Points on a hilly landscape, in no order, each with its height.
From any point a climber takes the steepest step (rise divided by distance) to one of its 3 nearest points. It stops when none of these is higher. Distance is the straight distance between rows; heights are no part of it.
Q_696 height 78.2: [ 17   5 -39  10  31   3  10 -22  25  19]
Q_191 height 64.1: [ 16   5 -48  24  33  14 -14   1  -2 -18]
Q_888 height 43.2: [ -2  -8 -20  -1 -10 -17   3 -23 -27  29]
Q_674 height 35.3: [-10  -9  18  -2  -9  -4   0  13  -8  -1]
Q_518 height 74.7: [ 15  -9 -35   7  32   6   0  -5  12  -7]
Q_633 height 12.3: [-36 -15  46 -41 -18 -11  23  -1 -22  13]
Q_584 height 80.9: [ -5  30  54 -12 -42 -12  -8   8   1  -8]
Q_588 height 73.4: [ 10   2 -44   8  10  -7  -2 -28   0  33]
Q_272 height 33.6: [-17  12  39  -1 -38 -13  -7   7 -18  12]
Q_522 height 24.9: [  5  -7  11   3   4   5  -2  18  -2 -16]
Q_119 height 77.3: [ -9 -21   9 -21   2  -8   9  -5  -4   8]
Q_773 height 25.6: [-16 -19  14 -31 -11  -9  12 -13 -14  18]
Q_456 height 69.0: [ -1  15 -11  31 -19   8 -17   7 -20  -8]
Q_453 height 83.1: [ -7  13  60 -16 -28  -1   0  14   8  -7]
Q_263 height 75.6: [  1  25   8  21 -28   4 -13  14  -6 -14]
Q_307 height 27.9: [-32  -6  20 -13 -35 -20   5  -7 -34  28]
Q_703 height 47.0: [  0 -13 -14   3  -3  -9  -4  -9 -16  10]
Q_992 height 71.4: [ 15 -20  -9 -16  36   4  15  -5  28  -5]
Q_614 height 76.3: [  9  -4 -22 -10  26  -2  14 -20  23  17]
Q_605 height 48.2: [  0  -1  13  10 -13   0  -9  16  -5 -10]
Q_978 height 64.9: [ -6  -2  14  11 -21  -4  -3  10 -11  -1]
Q_133 height 85.5: [ 16  18 -47  25  31   4   4 -29  21  47]
Q_838 height 9.7: [  7 -12  13   0  16  13   3  28  13 -30]
Q_738 height 68.6: [ 26 -14 -22 -10  48  15  12  -5  36 -16]
Q_204 height 55.1: [ 15  14 -66  33  34  19 -20  -3  -1 -14]
Q_234 height 71.9: [ -2  17  49  -3 -12   6  -3  21  12 -19]
Q_569 height 68.4: [ 11   4 -47  20  16  -2 -12 -20 -11   7]
Q_776 height 50.8: [-18 -14  33 -19 -15  -5   7  11 -10   3]
Q_863 height 33.8: [-19 -11   6 -22 -18 -17   8 -17 -23  26]
Q_627 height 5.5: [ 10  -2  -7  19  16  10  -3  21   7 -26]
Q_59 height 77.7: [ 22   0 -34   1  36   6   9 -20  28  11]
Q_284 height 6.9: [ 10  -3   2  13  16  20  -8  25  15 -38]
Q_317 height 13.5: [-32 -16  30 -36 -21 -14  15  -6 -23  15]
Q_784 height 77.1: [ 19  -5 -23  -7  37  10  21 -11  41  26]
Q_729 height 79.6: [ -4  48  14   7 -52 -10 -29  -7  -5 -25]
Q_751 height 3.4: [ 18  -9 -21  12  34  21  -2  17  17 -34]
Q_628 height 54.1: [  6  -3 -21  15   5  -8 -11  -2 -12  -1]
Q_692 height 26.0: [-20 -16  21 -37   0  -6  20  -4  -7   8]
Q_631 height 10.1: [  9   8  10  16  -3  13 -10  23   9 -26]
Q_113 height 3.3: [ 25 -13 -24   8  48  23  -1  16  23 -41]
Q_413 height 63.8: [  3  11  -8  26  -7  11 -16  13  -9 -16]
Q_976 height 46.2: [  8   2 -31  28  10   9 -12  15  -7 -19]
Q_775 height 78.8: [ -8  23  21  15 -43  -5 -14   8  -6  -4]
Q_665 height 80.8: [ 18  13 -54  25  32   5  -6 -27  11  21]
Q_242 height 74.6: [  3  -3 -22  -6  14  -8  11 -28   5  26]
Q_236 height 66.2: [  5 -10 -20  -1  18  -1   5  -4   3  -3]
Q_310 height 41.7: [-15 -10  25  -8 -19  -8  -1   3 -16   6]
Q_491 height 79.2: [-12  -6  34  -9 -17   1   1  13  -4  -4]
Q_961 height 41.1: [-12  -9  -3  -6  -9 -12   1 -10 -26  18]
Q_29 height 73.0: [  2 -10  -9 -24  20   6  28 -23  26  27]
Q_660 height 79.8: [ -4  39  30   1 -51  -9 -23  -2  -7 -14]
Q_982 height 35.9: [-23   1  50 -17 -31 -12   3  14 -13  10]
Q_64 height 74.8: [ -8   5  10  20 -31  -6 -10  12 -19   3]
Q_157 height 76.6: [ -1  29  38   0 -24   2  -7  11  12 -27]
Q_630 height 59.9: [  5 -16  -7 -25  13  -4  19 -14  11  14]
Q_252 height 9.6: [ -4 -21  16 -20  10   3  10  12   3  -4]

For each start below, name the point where the climber stops.
Q_633 | Q_491
Q_113 | Q_133
Q_631 | Q_453
Q_961 | Q_133
Q_64 | Q_453
Q_29 | Q_133
Q_242 | Q_133
Q_729 | Q_453
